Each row is a point on a landscape with many valleys, with its height.
A ball rolls from a point to the lowest of its 2 nearest points, and stops where none of them is lower. Distance is the straight distance between rows; heights are no part of it.
Z_631 height 526: [-14  38  29  10  -2 -23   2  18   0 -22  42  34  35  18  18   8  -3 -28
  -5  21 -22 -22 -41   7 -43 -40  -5   1 -17]
Z_497 height 735: [ 37 -21 -36  34  22   5 -23  32  35 -15 -10 -52   4 -22  42   6  18  43
  10  13   3 -17  26  12  41  22 -31   1  11]
Z_286 height 700: [ 12  -7 -11   3  19  -4 -11  19 -42 -23 -23 -22 -77  -6  14 -19 -13  -9
  33  -7  13   4 -27  16  -3  34   5 -11  -3]
Z_102 height 451: [ 33   7  12  18  28 -27   4  13  11  -9  14 -31  -8  -9 -29  62  14  33
 -21  -5  11 -17  21   3  17  34  18 -24 -42]
Z_954 height 336: [ 22 -35   4 -18 -35   3 -29 -17 -14  14 -25  -6 -12   2  51  11 -37   3
  45 -28  12  12 -10  -3  39  52 -12   3  19]
Z_956 height 254: [-42  -1  -5 -50 -30   8  -3  27 -27  24   4  33  36  -2   9  25 -31  -5
 -10 -16  -4  -9 -43   9 -41  19  19  17 -32]
Z_488 height 79: [-21  22  11  -8 -15  20  62 -56 -18  24  -4  24   4   4  16 -37  -3  14
  60   7  13 -25  16 -18   0 -26  12  19 -11]
Z_738 height 367: [ 16 -14  -7 -27 -35  -9   2 -39  -9   7 -15  -6   0  33  52 -17 -15  28
  71  -7   4   0   4 -21  40  21   4  -3 -10]
Z_583 height 270: [ 19  11  47   2  42  -4 -27  15  -4  11  -6   8  32 -10 -27 -20   8   9
 -26 -40  10 -24  10  38  -6 -10  14 -24  56]
Z_419 height 640: [  0   8   8 -22   0 -19 -22 -29  48  -3 -36  -8   2 -26 -72 -15  -1  32
  15 -10  -5 -27  15  50  41  43  15 -19 -16]
Z_80 height 184: [ -7  -3   5  -8   6 -10  -7  21   9   8  30  40  44  37  12  -9 -14 -13
 -51 -32  -6  32 -24  20   0 -27   1   8   6]
Z_761 height 214: [-42 -14 -30 -54  -5 -18   6  34  25  43  39  24 -18  10  24   6  -9 -37
 -89  -1  -7  41 -16 -14  -9  14 -20  36 -34]
Z_157 height 488: [  3  -4  23  23  43 -40  -6  36  35   2  60  19 -16 -11  60   8   5 -18
 -26   5   2 -36  -5 -24   6   2 -41   2 -10]
Z_13 height 263: [-11  -2   2 -11 -11  -3 -14 -44 -21   7  -5  -6   6  18   6 -55   9 -19
  45 -11 -18 -23  27  26   1   0   3   1  50]
Z_398 height 543: [ -8   3  10  43  -7  -4   9  -7   1 -31  23   4  27  21  16 -16  13 -35
 -24  -2 -19  -7 -34  16 -53 -58 -16  15  36]
Z_450 height 272: [-19 -23  43 -28 -36 -14  52 -11   1  54  11  -5  14  -3   9  23  35  19
  11 -19   0  28  26 -56   8 -28  -4  24  -9]
Z_167 height 306: [-39  21 -30  11  30  -3   3  41 -27 -23   7  19 -49   5  30  11  -2 -21
 -11  -5  34  -6 -20 -23 -42 -33  20   9  -9]
Z_937 height 257: [-23  28  23  29  15 -41   6 -13   8 -53  -7 -35   0 -17 -12 -43  36 -26
  12  -9   3 -13  13   4 -30 -54  28  -5  53]
Z_370 height 194: [-23  24  19  16 -30  25  38  40  42  -6 -35  11  39 -36  15   7  31 -12
  12  -5 -20  52  16 -23 -62 -41   5  21  -7]
Z_844 height 478: [-27  13   1  36 -12  16  20  10  18 -31  52  35  13  12 -12 -11 -23 -30
 -76  43  -8  -7 -55 -27 -35 -49 -38   0 -40]
Z_804 height 383: [ 19 -10   3 -21  -7   9   6 -37  -8  25  19  28  23  67  12   0 -18   7
 -38 -44  34 -23  14  -7  17  30 -15 -24   1]
Z_580 height 299: [-16  17   4 -11 -12 -10 -13 -21  -3  -2  -1   6  24  22  41 -14  41 -14
  28 -26 -22 -19  15  10 -58 -30  32  -4  35]
Z_54 height 449: [-36  12 -29   2   4  -6  22  -2 -22 -13 -24   6 -25  -6   2 -29  -9 -14
  57  13 -29  35  -9  -4 -31 -22  35  17  11]
Z_935 height 469: [  6 -17  -1   7  -1 -64  14  -6  -3 -11  15  -9  -5  39 -22  20  17  18
  14 -23  -5  37 -28 -33  44 -48  25  -9 -20]
Z_830 height 499: [  2  10 -31  28 -21  15   1 -27  37 -37  17 -49  -7 -11  28  12  17  10
  32  24  28 -59  28 -21   3  -8 -28 -12  -1]
Z_28 height 379: [ 18  13 -39  42  -5   3  -1  16  56 -39 -24 -27   6  -2   7 -13  39  32
   8   5   2  35  31  -1  25 -47 -18  -8  -1]
Z_55 height 435: [ 24  12   8  15  42 -19  31  -8  -3  -1  12 -18 -10   5 -43  14  -7  30
 -38 -24  21  16  22  -8  19  23  36 -28 -12]
Z_777 height 357: [ -2  10  28 -10   2  -9  14 -25 -36   5   1  -5 -35 -23  15  -6  21 -20
  61 -24  12 -42   8 -37 -26 -20  35   9  16]
Z_759 height 580: [ 20   1 -37 -18  16  -6 -64 -11 -40 -24 -32  -5   0  -5  29 -53  18 -13
  47  31 -40  -9  25  23  16  48  21 -19  26]
Z_962 height 128: [  0  43 -12   0  10  11 -24  12 -18 -48  -4  25  13 -13 -35   5   3 -10
 -31  33 -26 -19  -9  16 -78 -13  25 -13   3]
Z_607 height 228: [ -7   3 -27 -15  14  14 -35  33  -4  15  16  42  -1  35  27   1 -26  -7
 -50 -15  27  42 -40  17  -8   8   8  -4   0]
Z_558 height 548: [ 31 -47  18  22 -13  29 -19  10 -12   9   7 -23   3  -9 -14  22 -32   5
  -4  26  -8 -23 -14  34  37  34 -62 -11  14]
Z_308 height 221: [ 35 -37  26   6  30   8   1  29   5  29  27  15  -7  -1  -7  54  16 -13
 -50 -46  12  20   2 -23  15  27 -11   1  -7]
Z_604 height 426: [-28  20   4 -18  -7  16  24   2  21   8 -36  36  14 -19  -6 -40   3  14
  51  -7 -22  33 -12  27 -12  -5  26  16  11]
Z_926 height 313: [-31 -20 -36  -2 -20  32 -19   6  24 -21 -17 -23 -21  23  -3   1 -16  -9
  17   1  15  33   9  23  -9  18 -22  -3  13]
Z_103 height 709: [  9  10 -26  18  44  -4  -2  13 -21 -22 -25 -11 -41  -7  11 -34   4  18
  29  15  15   2 -10  16  13 -12  -2 -24  20]
Z_575 height 320: [  0 -18 -30 -12 -21 -14 -39  14  71  19  -9 -26   7 -21  25  40 -14 -12
  -7   1  -4  34   0  27  52  20 -27   6 -12]
Z_552 height 519: [ 39  12  41   3  34  -2   6   4 -37   7  18   4 -27 -24 -13   9 -40   0
 -17 -11  15 -49 -11  19  16  26 -25 -18 -26]
Z_250 height 377: [  4  25 -72  33   8  25  35 -25   4 -27  -1  19  16  34  24   1   3   4
   3  18  11  42  19 -13   9 -30  18  -1   4]
Z_355 height 199: [ 18  13  24 -25   9  33   2 -23  -7  21 -28  42  11  16 -17 -23  -5  54
  31 -10  29 -60   1  -2   3   5   6 -16   0]
Z_362 height 325: [  9  -7  -5 -20  19  20 -42 -14   6  -4 -46   9  23 -15 -28 -56   0 -16
  -1 -23 -16  18  -5  59  -6  19  26   2  67]
Z_930 height 337: [  0   4   6   2   7   8 -43  27  46 -14 -67   9  24 -33  -6 -11   4  25
   7 -10 -11  28 -31  46  25 -24  11  15  16]
Z_78 height 398: [  2  12  -3  13 -28 -21  17 -25  49  11  37 -40  28  17   2  -5   0  -1
 -14  10  10 -30  23  13  53 -39 -45   0 -13]
Z_977 height 552: [ 14  25   8 -29  -7  -1 -50 -39 -33  -8 -37  41   6  16 -27 -39  35   6
  37  -2 -25 -50   9  -6 -30   1  24 -19   5]
Z_169 height 149: [  7  17   6 -10 -12   8  19 -44 -55   9 -20  33 -10  26   5 -48 -16  31
  33   2  32 -41  21  -2   6  17  15 -19   8]
Z_880 height 140: [  2   9   8   5  21 -53 -33  -1  33 -32 -27 -57  -6 -37 -26 -24  31  13
  15 -11  11 -43  23  15   6  12  19 -14  21]
Z_594 height 381: [-43  -6  10  -3 -12 -17  33 -11 -18  12 -10 -24 -37  -2 -42 -48 -23   1
  35   1  -1  -3 -11  18  32   6   2  -7  -5]
Z_672 height 524: [ 36   0  27 -24  35 -28 -52   0 -16   2 -38   0   3 -67 -14 -33  43   5
  50   0 -47 -27   7  10  15  22  39  -7  20]
Z_681 height 473: [  7   0  28 -14  22 -54  -6  31  47  21  39  32 -27   5  17 -14  14  -9
 -67  -8  -1   6  -2 -47   6 -30 -61  11 -22]
Z_441 height 267: [-37   2  28  30 -13 -14  31 -24  29 -23 -14 -33  23   9 -41 -33  29 -18
  23  -2 -20  47   1  12 -12 -41  29  11  47]
Z_256 height 422: [ -1   7   6  17  -8  12  56 -29   0  21  27  -9 -14   1   0  22 -27  -8
   3   5   9   8  39 -12  21   0   8  15 -14]
Z_685 height 405: [-23  31 -55  52 -26  -1  14 -22  24 -37  32  -4  -3  23  27  -7 -13 -38
 -19  42  -4  11   3  16  12 -58 -18  22 -13]
Z_394 height 401: [  1 -14  38 -10   2 -27  33   1  -9  25   6  -9 -19 -13 -26  -1 -19   3
  26   5  -6  25   1   7  38 -17  -1  -2 -13]
Z_10 height 143: [-45   2  -3 -30 -13   1  35  -5 -56   5 -28  -8 -33  -4 -46   0   6  28
  18  10   9  -9 -21 -37 -26   2  37   9 -38]
Z_407 height 179: [ 12  55  -4  15  21  40 -11 -17 -44 -30 -17  34  -5  -5 -34 -12  27 -17
  -3  34 -11 -54  24  -2 -64 -19  31 -20   0]
Z_60 height 483: [ 29 -14  48  13  -1 -10  -3 -10 -19  -9  11 -16  12 -30 -42  55  19 -13
  25  23 -32 -18   3  -3 -46   2  19 -13   2]
Z_563 height 615: [ 27   0  -6 -17  10  14 -29 -31  -1 -20 -33  -1 -23   5 -27 -27  10  15
  40  -3  20  -9  35   3  24  75  17 -13  34]
Z_356 height 275: [-33  -9 -21 -26  -2  46 -32  24  11   4  -9  -1 -10  10 -10   2 -33   0
 -29 -16  14  11 -21  40 -26   8 -11  -6   4]
Z_310 height 406: [ 21 -15  11 -10 -24  30  24 -14 -42  38  -8  19  16  36   9  17 -33  15
 -56 -20  35  10  11 -14  32  43 -21  -8  -3]
Z_637 height 181: [ 13   6 -41  -6 -19   8  22  25   4   6  -1  17 -15  -3  48  34  29  12
  36  20  -5  27   4 -46   5 -17 -17  18 -44]
Z_751 height 437: [-29  19 -34  25  -5   2   3 -20 -24 -13  47  23 -18  44  36   7 -30 -30
 -35  18  24 -33 -18 -38  -6 -11 -11  10 -24]
Z_510 height 729: [ 53 -29   0  36  11   5  -8  41   9  18  -3 -55   9 -68   7   2  20  39
  13  11 -10 -28  -2  17  53  20 -26   1  31]
Z_329 height 348: [-28 -25  -8   6 -27   5  -2   9  18 -13 -13 -44 -10   6 -24 -27 -20  -3
  36  34 -19  20 -22  38   9 -18 -26  -1   7]
Z_989 height 294: [ 27  -4  28 -20  37  12 -34   7 -27   9 -25  28  27   2  -3  -3   0  -6
 -32 -51   1  25 -16  34 -10   2  33   3  55]
Z_100 height 676: [ 29  -6  28 -30 -15 -13   4   7 -74  -4 -29  -8 -58 -21 -30 -11 -44  11
   1   0  10 -28  -6 -19  -5  71  32 -28 -22]
Z_904 height 334: [-11 -17 -21 -43  -8  26   8   6 -44  24 -56  29 -19   8   9 -36 -51  17
  21  -9  28  44 -48  13  37  40  36  15  -2]
Z_74 height 349: [  9 -13 -14 -12   9 -29 -18  40  76  32   2  -6 -24 -38   7  15   4 -13
 -36  -6   8  21  37  -4  37 -11 -45  25 -25]
Z_68 height 372: [ -2   2 -16  14  23  -5  -3  48  54 -13  18 -13 -23  -2  17  23  20 -11
 -45  -3  15  26  33   3   3  -2 -30  14   5]
Z_725 height 503: [ -5   4  20  24  42 -26  -5  27 -11  -6  46   5 -21 -14   4  26  -7 -26
 -20 -11   6 -57  -6  -2 -25  18 -29 -16  -9]
Z_52 height 229: [-22  29  32  19   3 -34  14 -12  16 -23 -14 -14 -13  -8 -56 -32  34  20
  10   1  13 -37  12 -19 -14 -64  15  -4   8]
Z_73 height 556: [-23   9  12  31   9 -30  12   2  17 -20  54   6  25  33  29   7  21 -49
 -33 -35  -4  18 -20 -48 -39 -53  11  25  23]
Z_373 height 446: [-26  -9  32 -34 -32   9  -4 -23  -2  21 -15  15  21 -20 -42  27  -5   1
  23 -13  -7  -4  16  12 -29  46  36  17  -1]
Z_366 height 468: [  0 -18  45   6 -10  18  29 -21  -7  12  -7  -5  22 -31 -33   7 -11 -16
  38  39 -32   1   1  24 -35   5  16   7  -6]
Z_181 height 240: [-42  -8  17  -4 -46   1  57  11  -3  22  -2   1  31  -6  -1  22   4  -7
  17 -10 -24  24   8 -41 -39 -48  10  33 -16]
Z_720 height 496: [-14   4  58  29  -7 -35  26 -14   0 -11  34 -17   8 -12 -18  39  15 -18
   1   6 -15 -20  -2 -27 -34 -33  16   3   3]
Z_498 height 144: [ 12 -13  -2   8  22 -33  -3  22  -1  19  56  39   5  23  21  23  -7   7
 -61   3 -14  12 -39 -49  12  18 -16  -4 -61]
Z_632 height 293: [-24   1   1 -36 -23  -3  18  13  -4  26  18   7   3 -23   2  57 -31  -2
 -15 -12   5  -9  -7   7 -12  23  -1   6 -50]
Z_841 height 517: [-21   0  -5  11 -21  -2 -12 -14  14 -42  -8 -53 -61 -36  -9  14  19   9
  68   5  19 -51  34 -29 -16  14  -4  -3  -3]
Z_315 height 260: [-12 -16 -19 -18  -3  12  41 -23 -40  22 -19  -8   2  -1 -12 -15 -34  29
 -17  25   1  35  -7   3  39  37  28  -8 -49]
Z_30 height 717: [ 16   2  19  34  25 -12  14  23  -3 -20 -20 -36   8 -31  16 -41  25  20
  22  16 -22  -2  -1  29  15 -32 -10  -3  28]
Z_625 height 138: [-11  29  -2   2  -2  25  22  -1   6  10   6  32  76  37   1 -12 -12  -5
 -51 -11   1  29   8  46 -26 -17  19   0  27]
Z_287 height 387: [-34  16 -11  15 -27   9   7 -23 -31 -23  20  -6 -26  -1  18  25   2 -57
  32  -6   4 -26   5 -33 -50 -11  33  34  -3]
Z_913 height 70: [  2  30 -18  11  -2  15 -35 -17   7 -50 -22  -9  39  -5 -52  -9  12 -12
  -6  33 -37   4  15  35 -56  -8  14 -30  22]
Z_509 height 566: [ 32  12 -15 -17  15  -3 -66 -26 -46 -20 -15  31  12  22  14 -30  12 -10
   7  23 -35 -29  11  19 -19   5  18 -42  13]
Z_251 height 266: [ -5   9 -18  -5   0  18  38  -1 -33   8  20  19 -10   9  -2   8 -12  35
 -34  28  13   5 -12 -46  13 -18 -18   9 -55]
Z_178 height 723: [ 33 -20   4   5  20 -28 -21  16  -9   0  -9 -49   1 -35  -7 -48  16  38
  40  16 -28 -47 -19  33  56   2  -8  -7  25]
Z_484 height 663: [ -5  13  13 -30   9 -10 -15 -16 -32   9 -40   3 -60 -22 -73 -20 -31   0
  -1 -33  18 -11  15   8  28  82  46 -15  -1]
Z_444 height 126: [  1   0  -8   8 -16  17 -10 -35  -1  -9 -18 -18  37   2 -63 -30   2  -9
   6  54 -47   0  13  51 -11  15  -5 -16  34]
Z_706 height 534: [ 62  -3  23  16  -1  19  -9  -3 -35  -3  -2  -7  -5 -16   7  13 -23   4
 -16   7   8 -60  11  27  12  52 -30 -29  20]
Z_646 height 123: [  4  17 -24  -6  13  34  18  35  37   0 -34  17 -16 -29  14  26  14  20
  32   1   0  46  25  -9  -1 -14   4  21 -25]
Z_960 height 287: [  0  -8 -25 -13 -37  -1 -14   0  45  14  28 -20   2  13  54  33 -24 -29
   3  -3  -3   6  37  20  37  28 -51   0 -21]
Z_599 height 330: [ -6  24  -6 -12  15 -37  -5 -12 -34 -21  17  -1 -13  12  59 -14  24 -26
  35 -31   0 -18  -2 -12 -27 -31  41   2  27]
Z_758 height 498: [ 51 -29  18   2  22 -27 -11  -4  10   8  -4 -37  -2 -41  11  13   4  17
  47 -10 -33  32 -20  16  51  13  35   5  -1]
Z_369 height 577: [-21  16 -21  10  15 -21  53 -12 -16  14  65   1  20  12  28  36 -13 -17
 -56  15 -11  32   3 -30   0  -2  27   5 -45]
Z_290 height 687: [ 26  -7  13   2   5   5   4  21 -69 -36 -20 -11 -84  -9 -21  24 -25  15
   5  11  20 -16 -11 -23  -2  38  -5 -44 -24]
Z_835 height 300: [-35   7 -15 -37 -25  44  26  13   2  43 -16  -4  12 -12 -27  -1 -56  40
 -61   6  31  29  -2  13  35  39   6  12 -53]
Z_755 height 440: [  8 -42   5   2 -16   5 -68  37 -27 -15 -10 -16  16 -26  -7   0  26 -16
   2  29 -41 -45 -16  36 -42  26 -30 -15  32]
Z_248 height 743: [ 14 -24 -19   6   6   0 -54  30  15 -11 -29 -41 -14 -42  21   7  20  17
  53  26 -12  -9  -2  37   8  44  -1   4  21]
Z_6 height 652: [-17  25  11 -29  10 -40 -36  -7   1   0 -16  -3 -23 -20 -60 -15 -22   9
   1 -23   6 -28 -12  28  13  26  25 -11  -5]
Z_566 height 91: [-16  -1   3  24  15 -44 -27 -18 -25 -27  -3 -47 -43 -22 -45 -39  17 -23
  29  23 -16 -35  27   5  -9  10  19 -28  14]
Z_541 height 247: [ -4  15  -8 -15 -13   0 -32 -12  24  10   9 -10  13  11  47  -3 -23  -9
  25 -12   7 -28  16  49  23   9 -28   0   7]
Z_951 height 460: [ -3  -6  -2   4   4 -27  37   4  27  27  40  36 -41  15 -21 -17  47 -25
 -72   7   7  11  33 -58  -6 -33 -46  41   0]
Z_921 height 445: [ -1  15 -30  40  -6  13  12  10   7 -44   8  -6 -20   5 -20  36  -3  11
   0  55  -3  -4  -7 -16 -16 -16  -2  -4 -35]
Z_554 height 380: [ 13   0  20  30  -2 -37   1  -5  23  -2  49 -17  23  31  -3   2  12  17
  -8 -16  17 -54   4  -5  28 -23 -43 -27   3]
Z_797 height 139: [-11  16  -1  22   5  10 -11 -26 -37 -41  -2 -10 -31 -15 -51 -30  27 -35
  25  32 -22 -20  21 -20 -44 -18  28  -7  18]
Z_65 height 193: [-25  26  26   7  15 -13  33   3 -31   0  -8  -8 -22   0 -57 -13   9  13
   1 -11  13 -12 -17 -22 -42 -36  47  -5   1]
Z_361 height 295: [-17 -29 -13 -31 -43   5 -17 -28   8  46   5  -9  29  28  13  36 -40 -19
 -23 -26   7  18 -14  34  29  30  -6  10   0]
Z_774 height 231: [  2  21  -9   7   9  10 -14  22  19 -27  -5   4  -3 -35  44  -5  38  17
  56   5  14 -43  24  -4 -44 -16   4  -1   9]
Z_491 height 342: [-45  10 -32 -37  18  -4  25  54 -33  27   0  28 -44   4  29 -15 -15   4
 -46 -15  38  20 -17 -40 -16 -23   9  25 -34]
Z_222 height 510: [-14   8  60   9 -24 -40  16   7  21  -3  29 -11  34   0 -28  27 -14 -22
 -31  18 -24 -17 -25   7 -53 -28 -13  -2 -25]
Z_788 height 251: [ 50 -33  46  13   5  31  -1  -7  19  52  15  16  50 -15 -14  44  -3   3
 -33 -16 -11  29 -11  -4  42   7 -21  -6  -5]
Z_20 height 189: [  6 -50  31  11  32 -15  -4  13 -14  20  38  20  -6  35 -17  19  -3 -11
 -57 -51   8  20 -50 -32  -4  42  -7  -5 -22]
Z_360 height 242: [ 23  16  19 -19  21   0 -34   2  20   7 -34  29  16   3 -18 -25   1  44
  -9 -38  40 -36  -4  38  26 -14   3  -8  30]
Z_746 height 217: [  6  -2  -3  -6  -2  43  21 -18 -51  -2  -4  -1  -8   8 -41 -17 -34   1
  -7  37   9   5  -5  10 -11  17  16 -16  -4]
Z_279 height 573: [ 19 -43   2  40 -16  17  15 -15 -33 -10  40  -5 -11  24  29  18  19  -9
  13  27 -14 -15 -23 -45   1 -27 -44   1  23]
Z_35 height 354: [ 10  -2  -4   7  28   1 -49   1  57 -21 -52 -15  21 -55 -18 -37  -4  12
  18 -17  -6  -5  17  54  39  32  23  12  48]
Z_798 height 750: [  3 -42   3  15   3  19 -33  42  17  -3 -11 -44 -26 -47  29  10  -6 -22
  24 -17  21  -5  18  36   0  39 -30   9  45]
Z_565 height 585: [ -7 -24 -31  34  -2  33  23   6 -30  -2  13  38  -5  45  26  -4  21  -5
  -8   3   2   6 -30 -50  10 -59 -26  16   2]
Z_155 height 427: [-12  13 -51  37  -9  23  26   0  12 -31  30   2 -19   8   1  34  -7 -28
 -40  68 -10  35   3 -14  -9 -33 -20  19 -36]
Z_358 height 353: [-16  51 -34  33   4   9  24  -8  48 -24  -6  11  20  14  31 -16  19   4
 -17  -7  14  21  31 -11 -19 -63  -2   2  14]
Z_183 height 327: [  2  48   2  34 -11  16   8 -18  13 -29  11   6  48  15  20 -10  47  -1
  22 -30 -17  -6  19 -23 -47 -59  21  -6  31]
Z_619 height 182: [-12  21 -31   7  37  37  -4  33  34 -22 -46  13 -27 -33  26  -7  32  26
  69  -4   7  14  16   7 -30   0  17   3   1]
Z_985 height 416: [ 15  25  -5  31   7 -14  28 -26  33  19  21 -22   4  -2 -29  13 -23   3
 -19  32  12  -6  31  11  32 -11 -22 -20 -12]
Z_106 height 276: [ 17 -11  26  -1 -25  20   4  -2  36  40  -4  13  41   6  -6  42  -6  12
   7  -3 -18  24  -5  13  12  -6 -28   6 -14]
Z_439 height 420: [ -5 -33  28 -24 -10  12 -50  20 -41 -13  -4   6  11  -8  -3   8  28 -39
   8 -18 -27 -11 -17  27 -63   9 -10  -5  41]
Z_426 height 465: [ -9  -6  -7  16   7   3 -13  40   8 -35  -2 -21 -30 -16 -28  43 -22 -15
 -11  43  10  -3 -14  13 -37  19 -23  -5 -35]
Z_130 height 233: [  6  15  48  19 -23 -18  12  -7  59 -11 -44 -30  44  -9 -13 -40  28  19
  25 -21 -19  20   4 -10  -4 -38 -14  -4  27]
Z_731 height 356: [ 18  -6  18  12   6  35   6 -13  -2  -3  20  -3  17  43  -7 -12   1   4
 -32 -12  31 -22  20   4  15 -12 -36 -21  22]
Z_881 height 537: [ 24  22  30 -44  24 -16 -47 -33 -22  12 -16  22   5 -10 -29 -47  22  -9
  45 -16 -31 -13  25   3   7  15  49  -7   4]
Z_801 height 454: [ -7   1   7 -22  13 -41  24 -10 -29   9  -2  -5   0  38 -16   8  24  24
  -5 -45  21  26   2 -40  26   1  52  -7  -1]
Z_88 height 264: [ 33  29  24  17  33 -13  -1  15   8 -34  10 -13  18 -59  40  16  36  -8
  50  18 -21 -49  -7  -2 -39 -16   9  -2   5]
Z_877 height 423: [-14 -12  23 -30 -28  -9  34  -4  -3  53  -8   7 -20 -39   8  -8 -48  16
  46  11  -7  16  -5  -9  41  24  12  29 -29]
Z_894 height 296: [  1  12 -24  12 -24  39  27  -4   1  23  -7  26 -18  22 -12 -18 -21  23
 -37  48  27   7  25 -22  11 -35 -39   5 -26]
Z_453 height 567: [-35   3 -31  12  -4 -17  28 -12  20   8  49   4  16  25  33  26   2 -41
 -50 -10 -10  27  13 -35 -17 -35   8  32  -8]
Z_203 height 399: [ 12  16 -16 -36  -2   2 -11 -27  12   6 -35  29  13   5  27 -22   8  19
  81  -9  -2  13 -18  16  31  17  27  23  11]
Z_991 height 298: [ 23 -28   0 -20 -13  22  -9 -25 -39  11 -52   7  -3 -13  -7  -2 -50  24
  19   4  16  33 -15   0  47  61  31  10  -7]
Z_887 height 269: [-17   5 -28   6  32 -33 -22  30 -10 -22  27  17 -25  27  31  12 -12 -20
 -15 -16  18  26 -27   0 -11   3   4   4 -28]
Z_616 height 467: [ 37   1   2  17  19 -14 -18  13  51 -19  12 -18   9 -15  -2  57  33  28
 -13   0 -10  -1  12 -33  22  15 -27 -29 -39]
Z_590 height 511: [ 54 -15  46  -2  29 -19 -28  10 -18   9 -24 -10 -10 -52 -12  28   4   5
  24  -2 -37 -14 -16  20  28  25  21  -3  11]
Z_24 height 395: [ 11  -4 -18  25  48  27  12  55  22   0   7 -15 -37 -29  20  -9 -15 -30
 -28  19  14  49  14  30  13 -13 -35  -1   6]
Z_217 height 458: [-44  15 -40  15 -10  -6  21   6  -1 -12  73  32  -9  18   7  24 -32 -14
 -70  31  10 -24 -40 -38 -29  -8 -12   6 -75]
Z_425 height 232: [ -9 -39  22  16 -24  18  -5 -13  -4  11  -8 -46  25  17   5 -51  16 -10
  38 -11 -16  -4   0  35   3 -15 -32   5  79]
Z_832 height 201: [-48   5 -15 -30 -40  10   2  -1 -26   1 -10  15   9   7 -18  25 -12   5
  30  27 -22 -17 -26 -15 -58  -6  30   4 -52]
Z_944 height 261: [-27  13 -12 -40   0  31   4 -16 -30  12  -5   5 -14  25 -29 -36 -61  -1
 -44   3  33  -9 -21  32 -13  11   5  -9  -6]
Z_388 height 421: [-39  -3  -7 -51 -31   9 -36 -25  16   7 -37  -1  17  15 -11  10  10 -15
  21 -51  17  12  22  18 -26  36  33  16  33]
Z_676 height 484: [ 23 -11   6  10  24 -59  -9  23  16   0   1 -15  -6   8  22  27  21   6
  14 -13 -26  44 -32  -8  44 -11  15  -1  -8]
Z_561 height 394: [ 17 -26   4 -32  -9 -18 -63 -16 -20   0 -15  -2  10  23  -2  17  11 -18
  13 -43  11 -16  -3  20 -18  34  13 -25  33]
Z_530 height 173: [  9  -8   4 -11   1  57  -9 -26 -16   6 -34   5  20  24 -69 -14 -18  -2
   0  36 -16  26   3  33 -19  21  27 -17  29]
Z_817 height 415: [-38  25 -33   6 -28  10  26 -42 -29  -6  38  17   0  10  57  12 -26 -31
  -2  13   9 -20 -17 -25 -30 -35  14  32 -29]
Z_399 height 255: [-44   2 -14 -53 -22 -20   8   0   9  52  12 -14  15  20  27   4 -26 -15
 -71 -38  10  33   2  12  26   0  -8  25 -17]
Z_689 height 329: [ 24  -1 -21  27  -9  61  22 -26  15  -1 -11 -14 -14  21  19 -16 -17   1
  -1  23  44  -9  39 -14  14   0 -50  -1  14]
Z_348 height 603: [ 28  -5 -14  13   8  13  -4 -23  -8 -35  -7 -20 -12  22  14 -25  39  30
  56  -3  18 -11  44 -26  10  24  12 -12  53]
Z_337 height 392: [ 21  -9  14   3  20  43  28  39   5  34  -9  21  -6   5   3 -19 -18  -2
 -51   3  -6  48  -3  11  21 -29 -24  11   7]
Z_191 height 444: [ 19 -19 -23   9 -13  10  39  -6  27  23  21   0 -13  23 -19  21  32  -4
 -44  11  13  40  34 -64  31 -29 -20  10  -1]
Z_864 height 230: [ -1  13 -31  -9  -6 -42  25  15 -21  16  23  32 -41   0  45  27   7  22
 -16  21  15   4  -3 -73  27 -11  -8   9 -73]
Z_376 height 297: [ 11 -15  46 -20  -2 -13  41  -2   0  58  28  13   4  21  21  14  27  11
 -13 -65  16   6  10 -61  34 -21 -13   9 -11]
Z_862 height 328: [-17 -38  -1 -26 -45  -5   3  -8  -7  23  37   1  22  27  -7  59 -53  -8
 -41 -22  12   9 -20   3 -11  61 -13  11 -34]
Z_668 height 304: [ 15  -1  39  -6 -19  -1 -23  13  63  17 -33  24  54 -35  19  27   4  13
  -7 -29  -8  16 -12  12  14 -27 -18  17   9]
Z_2 height 368: [  3 -23 -13 -27  24  29   0  24 -53  11 -39  31   3 -11  17  -2 -11   6
  12 -32 -10  61 -50  -2   7  10  37  23   7]
Z_596 height 369: [-16 -14  -6 -16  25  20  28  35  -7  31  23  37 -40  15  25 -23  -4 -15
 -54  -9  22  38  -5 -39  -7 -34 -47  12  -7]
Z_411 height 178: [ -3  -8 -19  -9  21 -34  15  21  14  42  58  39  -6  -1  25  13 -26 -22
 -75  29 -44  42 -39 -21  -6  19 -20  11 -47]
Z_639 height 222: [ 14   9  30   0  37  -4  39  -1  23  32  42  47  51  21  20  -3   3  -7
 -78  -8  -2  27  11 -22  -5 -17 -11  10   2]
Z_650 height 428: [ 10 -40 -16 -11 -25  34  22  -2 -12  19 -13  -7 -20  29 -14  23   2  22
 -32 -14  31  36  17 -40  28  19 -23   6  -6]
Z_9 height 192: [-38  26 -11  -5 -26  27  11 -25  29  15  -5  10  49   4 -10  -9 -25 -20
   7   1   1  -4  23  48 -25  -7   6  -6   3]
Z_907 height 485: [ 21  -1 -27  40  -2   9  -1   5  46 -37  40 -16  21   7  35  30  47  18
  -7  32  -5 -35  14 -25   7 -10 -45 -12 -17]
Z_548 height 593: [ 22 -10 -49  16  10  -7 -34  -8 -23 -48 -13 -29   7  19  34  -3  26 -10
  29   1  -1  -4  27  15  -4  28  11 -18  42]
Z_292 height 200: [-17 -22  56   7 -31  -7   5   6  17  30 -10 -32  29   8  -7 -47  18  16
  16 -18  -7   4  -6  16  35 -43 -33 -10  33]
Z_95 height 627: [ 20  14 -13  -5   0  13 -17 -42  44 -21 -25  -6  -4 -22 -38 -24  29  42
  60  17  -5 -15   8  18  43  50  18  -1  12]
Z_697 height 366: [  3 -32 -25 -37 -31 -19 -48  -7 -19   3 -20  12  -1  33  38  19 -18   7
  25 -42  12   7 -34   5   3  48  21   6  13]
Z_778 height 459: [ -8 -15  -2  24  16 -11 -34  50  -5 -43   1 -37  13 -32 -14  25  27  -8
 -21  39 -11 -29 -10  21 -48  11 -14 -12  25]
Z_234 height 339: [-17  30 -24 -35   1  19  -4  -2  16  17 -23  32  20   7 -15  10 -42  30
 -13   8  13   2  -3  41  34  29  24   9 -26]
Z_455 height 562: [ 29 -42   9  21 -24  11   5  -7 -33 -14  21 -21  10  30  13  32  -3  -7
  24  38 -18   1 -25   5  14  11 -44  -9   2]

Call two points neighbours if one is among the 2 nearest of the other. Go from one point of each pair to the other, from neighbour to neighbour, staying as low as possible. Name the highest point that can't be avoided.
Z_498 and Z_10: Z_862
Z_488 and Z_292: Z_35
Z_292 and Z_10: Z_441
Z_566 and Z_913: Z_407

Where does a ball stop that starts at each point below?
Z_398: Z_954
Z_844: Z_580
Z_484: Z_55
Z_337: Z_625
Z_35: Z_488
